Each row is a point on a tangle of strands that fork and nearly touch. The rows are in no order.
Points whose rows are less than 141 apart are linked; no others are. Some points are linked to none.
J_842: [-36  41  10 -22   7  10  27  -4   0  38  39 -20 -20 -63 -12  -7  -7  54
  22  -5  -9 -65  12]
J_608: [-18  -8  51  31 -43   0  27  -6  34  39  80 -27 -13   0  -3  13 -46  28
 -36  17 -70 -27  37]
J_148: [ 45  -4 -43  16 -64  -1 -31  15  49 -19 -32  28  16  63   3  21 -87 -38
  22   1  17   2 -13]
J_196: [-48  14  -7 -15  -4 -18   1  10   6  57 -31 -39 -19 -30 -88 -32  53  60
 -75  71 -47  -8  -7]
J_839: [  4  51 -17   3 -46  -1  29  -1   8  36  40  30  -9  10  12   6  20  -2
  70 -17  27  19  42]
J_192: [ 71 -11   2 -14 -32 -60   7  21   2  10  52  22  31  62  48 -46 -84  10
   9 -22 -12 -35  32]
J_642: [ 15 -80 -43  60   3  34 -10 -27 -22 -23 -16  45  34  68   5  -2  33 -29
  45 -58  23  73 -30]
J_312: [ 44 -41 -20  21  71  32 -30 -25  31 -51 -74   3  24 -17  14  10  20 -42
  23 -45   7   3 -20]
J_786: [ -5  22 -21  58  -7 -48   1  51 -10   1   0   1  18  -3 -69 -43  26   4
   1  36   0  60  13]
J_833: [-30   2  22 -14  53  15 -27  20 -76 -15  13  -1 -38 -42 -10  -9 -12   8
 -27  15   4 -41 -29]
J_244: [ 22   2 -45  26  27   7 -48 -43  51  13 -50 -10  14  -7   6  56  72  -4
  23 -28 -28  68  11]
J_213: [ 75  38  -2  44  41 -25  -7  14   5 -41 -18  17  24 -13 -10 -73 -25  -4
  33 -17  59 -60 -13]
J_913: [-17  22   1 -30  -3   9   9 -37 -23   5  13  47   6  30  65  17  38  -1
 -31 -81  44  -1 -11]
J_368: [ -5  26 -33 -24 -24 -77  -6  24 -33 -13  17 -11  33  32  26  20 -31  12
  -7 -17  31  41   0]
J_851: [-82  33  51 -39 -11  -1   0  54 -52  25 -13  36  -9 -19 -31 -51   5 -25
 -73  22 -14 -60 -22]
J_528: [ 10 -13 -21   2   2   7 -44  33 -20 -74 -54  29  -6 -31 -78  -8 -18 -44
  80  32  50  27 -38]
J_484: [-89  36 -11   9  69  22 -23   9 -14  -3 -21 -14  -6 -31   4  36   6  25
 -69 -34  -8  25  -3]
J_912: [-27  -9  12  19 -68  12 -32  62   5 -18   1  13 -20   5 -39 -30 -33 -15
 -41  59 -20  -9  16]
J_812: [  2  -7  63 -12  99 -12  51 -19  -7 -17   0 -32  -4 -25 -15  64  29 -29
  15 -50 -10  25   4]
J_477: [ 44  -3   0 -34 -54 -10 -18  31  16  26  35  58   1  61  83 -53 -40   4
  11 -21 -14 -42  67]
J_863: [ 68 -13   1 -45   2  -8  15 -62  10 -26  17  -8 -25   6  28  28  15  49
 -44  -5  34   6 -28]
J_870: [-56  33 -51  41 -45  23   6  17  80  50  26  16 -37 -10  13 -13   7 -41
  65  56 -28  31  65]
J_497: [-31  30 -15 -62  44  50  23 -46   2  43  -7 -14 -35 -43  -4  37  14  62
   0 -29  -1 -44  15]
J_178: [-30 -12 -54  46  37  -4 -36  -2 -21 -17  11 -40  46 -15  35   3 -22   7
  39 -28  -2 -20  12]
J_538: [-85  51  19 -14 -39   8  15  70 -52  18  -9  57 -15 -14 -32 -28  27 -29
  -2  10  16 -11  23]
J_894: [-29   5   0  -1 -80  53 -43  26  21  12   6  39 -29  25  38   4 -30 -39
 -23  14 -31 -26  34]
J_232: [ -4 -30  26 -26 -42 -45  12  58   0  11  72  -5   5  14  -1 -19 -65  19
  38  35 -55   6  65]
J_459: [ -1 -15 -42   3  16  44  15 -34 -32  -5 -36  48   4  41  52   5  63   7
  -1 -99  56  25  28]
J_848: [ 39   1 -88  53  -5  27 -52 -35  46  25 -49 -15   8  25  15  33  21  10
  42   6 -22  38  22]
J_823: [ 40 -14  43 -11  40 -38  19 -10 -41 -25  18   6  12  -5 -19  31 -23 -40
  55   5  34  26 -49]
J_704: [  2  -9  10  12   7 -72  25  39 -52 -18 -28 -19  20  16 -75  -9  27   5
 -55  50  19  60 -31]
J_941: [ 35  -2  12 -32 -47 -53  13 -31 -24  35 103   3 -19  50  48 -17  11  43
 -17 -39 -32   5   9]
J_712: [-84  17  67 -15  55  21   2  33 -38  -2 -24   5  -3 -60 -47 -11   7 -40
 -27  11   0 -37 -39]
J_518: [ -9 -35   3 -34  16  58  43 -70 -26  17  47  47 -34   1  26  31  50  33
  -3 -58  22  15 -14]
J_888: [ 13   1  68 -18 -15 -33 -35 -21  15  32 -18   5  10  -3 -21  41  27 -63
 -17  39 -35  30 -70]
J_500: [ 28 -23 -11  -1 -35 -50  16 -18 -41  19  85   7  27  76  69  -5 -48  24
  -5 -46  -9 -10  24]
J_979: [ 13  18 -23 -18  35  51 -29 -30  20  13 -59 -30 -27 -38  16  42   5  33
  -6  -1   1 -47  16]
J_164: [ 11 -60 -26  14  27  73  38 -29 -37 -35 -47   9   4  28  41  -3  22  13
  25 -86  74 -29  35]
J_387: [-37  40  52 -54   2 -21  58 -15  20  27 -11 -19  14 -40 -17  -5  10  18
 -24   7  16 -55 -22]
J_936: [-10  12 -76  64 -13  50 -19  12  59 -50 -16 -14 -23 -14 -21 -20 -25  10
  34  50  35  12  33]
J_995: [ 41 -30  44 -74  83  44  41 -41  -1 -53 -19 -32 -65 -20  26  32   9 -20
 -52  -2  -1  16 -31]
J_717: [-55  19 -14  -4 -22  10  23  26  30  33 -18 -28  -1 -51 -68 -11  29  32
   8  74 -38  -1   6]
J_336: [ 74   7 -13 -24  48   6  -9 -15 -14 -39 -26  18 -20 -28   3 -22  13  11
  33 -17  62 -37 -11]
J_866: [ -1  34  31 -15 -13 -34  23 -24   7  62  -9 -64 -40   5 -51  17  25  73
 -69  33 -39  -3  15]
J_179: [ -1   0  -9 -18 -63 -51  39  63 -11  -4  22 -12  23  -7 -37 -37 -22  19
  32  59   6 -18  38]
J_643: [-67 -36 -46   2  47  31 -21 -36  -1  21  18 -24  25 -40  30  15  24  20
  54 -25 -44 -15 -25]
J_425: [  6  -1   1  34  -4 -45 -31  16  44  -3  43 -16  50 -43  -5 -29 -28 -20
  48  24 -48 -22 -22]
J_21: [-75   9  20  12  35  39 -35 -40  33  43   2 -25  17 -53   8  51  -1 -20
   7  -9 -65 -21 -25]
J_598: [ 13   8  81 -15  40 -25  33 -29  38 -30 -15 -83  36   6  29  56 -35 -24
 -49  24  12   5 -48]
J_229: [ -2 -23  -5 -48  95  37   3 -13 -32 -45   3  -9 -54 -75 -22 -16  11  34
  -3   2   4 -13 -46]
J_441: [-58 -78 -25  48 -10  59  -1 -31 -23 -17 -27  -7  56  42  65  -2  10  -4
  -4 -60  22   6 -17]
J_15: [-41   8  53 -29  90  12  37  21 -25 -68 -12  -3 -33 -32 -15 -11  20 -16
 -89 -36  23  38 -24]
J_304: [ 17   4  11 -14   2 -22   2  37 -70 -27   0  24  -5 -10 -55  13  -6 -37
  79   8  56  30 -15]
J_550: [ 85 -72  20 -20  73  38   5 -38  12 -64 -42  -9 -22   5  12  37  -1 -50
 -15 -38   2   7 -32]
J_400: [-10 -11  24 -64  95  43  21 -41   3 -28 -13 -60 -44 -56   8  38  -5  26
 -36  24 -19 -17 -44]
J_835: [-50  30 -59  67 -32  49  26  28  39  -1  19 -21 -36  -4   5  -3 -27  11
  40  42  11  22  73]
J_322: [  30    2   21   12 -108   -8   12   31   39   29    5   41   13   23
  -53   15   -2  -42   24   66  -16   50   12]
J_670: [-18  47 -54   9 -43 -12  -8   8  50  44  29   8  -1   2  35 -30  29   8
  66   1 -31  -7  61]
J_752: [ 27 -36  10 -26  19  27  30 -78 -21  14  40 -25 -40  24  33  56  20  53
 -35 -26  -2   2 -16]
J_940: [-70  21  -2   3  -3 -29 -13  27 -15  -2  19 -25  28  -6  20  42 -14   1
 -49 -12 -14  51  -7]
J_118: [  3  18 -75  22  33 -58 -11  16 -22 -47   3 -25  44  21  18  -3 -51  27
  18 -52  53  27  -1]
J_446: [-11 -43 -23 -38 -69  25 -29 -14 -23  56  27  41  14  55  95 -40  11 -12
  32 -36 -32 -44  29]
J_502: [-24 -24  20  51  21  53 -36 -38  28  14 -20  13  27 -11  24  52  10 -53
  -4 -29 -31 -13 -31]
J_16: [  55  -42  -46  -21  -64   -1  -55   27   17  -21   -7    6   -9   38
   26  -14 -102    3    4   40  -31  -25   19]
J_20: [ 50  12  63   5  51 -50  26  -9  -2 -29 -21 -41  37  20 -29  30 -53 -44
  10  24  28  19 -60]
J_489: [-58 -21 -23 -64 -68  30 -47  12   3  39  50  54 -20  17  71 -10  -1  -1
 -26 -11 -61 -10  22]
J_607: [-71  -7  -2  -2  72  39   5   1 -15 -66 -11   1 -15 -16  22  24  11   8
 -68 -68  33  31   4]
J_664: [ -4 -15 -43  40   2  82  -6 -27  16 -14  12  27 -26 -21   7 -35  14  42
   3  -5   5 -45   2]
J_521: [  56   32   52  -43   -1 -109   25   11  -57   46   -2  -30    1   40
  -20  -59   23    0  -18   46   -9  -35  -21]
J_564: [ 21  -3 -29  55 -13 -43  -5  15  26 -16  34  -1  40   2 -40  -4 -15  -6
  52  12  -7  59 -19]
J_138: [-84  26  31  11 -29  37  51  43 -16   6  26  33 -12 -25 -48  34   7 -22
  34   6  21  20  21]
J_492: [-14 -37 -10  45   8  85 -24 -45 -18  26 -49  -2   9  39  52  36  11 -12
 -25 -41  -4 -33   0]
J_804: [ 64 -11   6 -36  48 -49  15 -15  -6 -67 -14 -41   1 -10  -6 -40  -4  38
 -45  54  50  21 -69]
J_600: [-20  -7  44  25 -44 -26   5  31  60  41  69 -10   3  10   2 -24 -33  13
   5  17 -95   7  82]
J_935: [  4   5 -57  46   9  47 -43  11  16 -63 -28  35 -20 -15 -35 -41   0 -23
  78  18  37   9  -7]
J_965: [ 54   5  -2 -53 -61 -68 -12 -13  29  22  70   6 -21  36  39 -58   6  61
 -35   6 -38 -22  25]
J_57: [ 48   7  24  44  49 -32 -12  23 -38 -27 -36  12 -12  16 -42 -10   8 -11
 -62   2  28  48 -27]
J_260: [-34 -87 -29  55 -61  53 -17 -14 -33  28 -30  24  54  72  55 -36  16 -36
  41 -47  10  31 -19]
J_32: [-42   4  26  21 -85  -2  40  48  22   4 -20  30  14  12 -61  28  16 -56
  20  48  27  44  11]
J_392: [ 37  10  -6   7  43  12 -25  -8  33 -22 -66  16   4 -16 -25  31  48 -35
  18 -36  15  52   9]
J_996: [ 20  16  65  19  94 -14  13   2 -20 -33 -21   6 -29 -14 -28 -28  41  -7
 -99 -18   5  23 -31]
J_343: [ 14 -25 -25  -8 -48   9 -73  37  13 -27  -9 -18 -21  -3   2 -14 -65  16
 -47  67 -28 -18   2]
J_810: [ 46  32  29  50  28 -42   8  -1  10   8  20 -30  22 -22  -4 -23 -23   5
  11 -10  -5 -48  -2]
J_930: [-13  30  26  29  -5  27  33 -42  28  62  37 -34 -43  -4 -24  28  11  59
 -41  -2 -56  -4  25]
J_933: [  5  13  85  -4  -7   4  41 -12  27  -8 -13 -35  16 -18 -10  37 -18 -15
 -58  34  23 -34 -19]
J_88: [ 18  -5  38 -35 -84 -55 -37  10  36  46   6  25  30  21  -3  15   4 -65
   0  32 -60  36 -21]
J_309: [ 77   7   0 -22 -60 -39  11 -50  50  -4  44  -5  -5  15  16 -21  -2  57
 -57  25  13  -1 -29]
J_735: [ 22  -3  10 -46 -53 -87  59  48 -43  31 -14 -12  28  23 -49 -46   2   2
   7  67   0 -59  16]
J_733: [ 23  49 -38 -56  -7 -77 -58  35 -54  31 -34  17  -2  -9  -1 -25  41 -10
  28   9   6  24  -9]
J_534: [ 28 -20 -13  -3  67  57  21 -14 -30 -47 -21  25 -21 -21  19 -22  17  17
  33 -66  65 -53  19]
J_512: [ 53 -13 -81  69 -55  29 -42  -7  65  14 -40  11  11  65  23  -5 -43 -24
  43  22  -9  11   9]
J_515: [ 26  27  -3  12   5   9 -15  13  14   3 -53 -29 -10 -48 -46  15   9  18
   8  46   5 -15  11]
J_742: [-21  13 -12  -2 -40   4  11 -14   2   0  46  53  35  14  42   3  20 -28
  31 -45  34  -7   5]
J_42: [-27  47  48   6  17 -49  47  32 -58  50 -17 -26  22 -38 -65   1  27 -18
  49  13   4 -38  34]

A fork is a point with three links, a tip a point with one. Leave the first point through the second and follow the links. Name the first fork or tip that comes.
J_368; J_118 -> J_642
J_15; J_996 -> J_913
J_304; J_823 -> J_521
J_848; J_244 -> J_888

Name the points in between on the shortest way along the links from the first point to the second, in order.
J_564; J_304 -> J_425 J_810 J_213 J_336 J_534 J_164 J_459 J_913 J_742 J_839 J_670 J_870 J_835 J_936 J_935 J_528
J_863; J_446 -> J_309 J_965 J_941 J_500 J_192 J_477
J_643; J_425 -> J_178 J_118 J_368 J_940 J_484 J_607 J_15 J_996 J_57 J_704 J_786 J_564
J_995; J_888 -> J_400 J_229 J_833 J_712 J_851 J_538 J_138 J_32 J_322 J_88
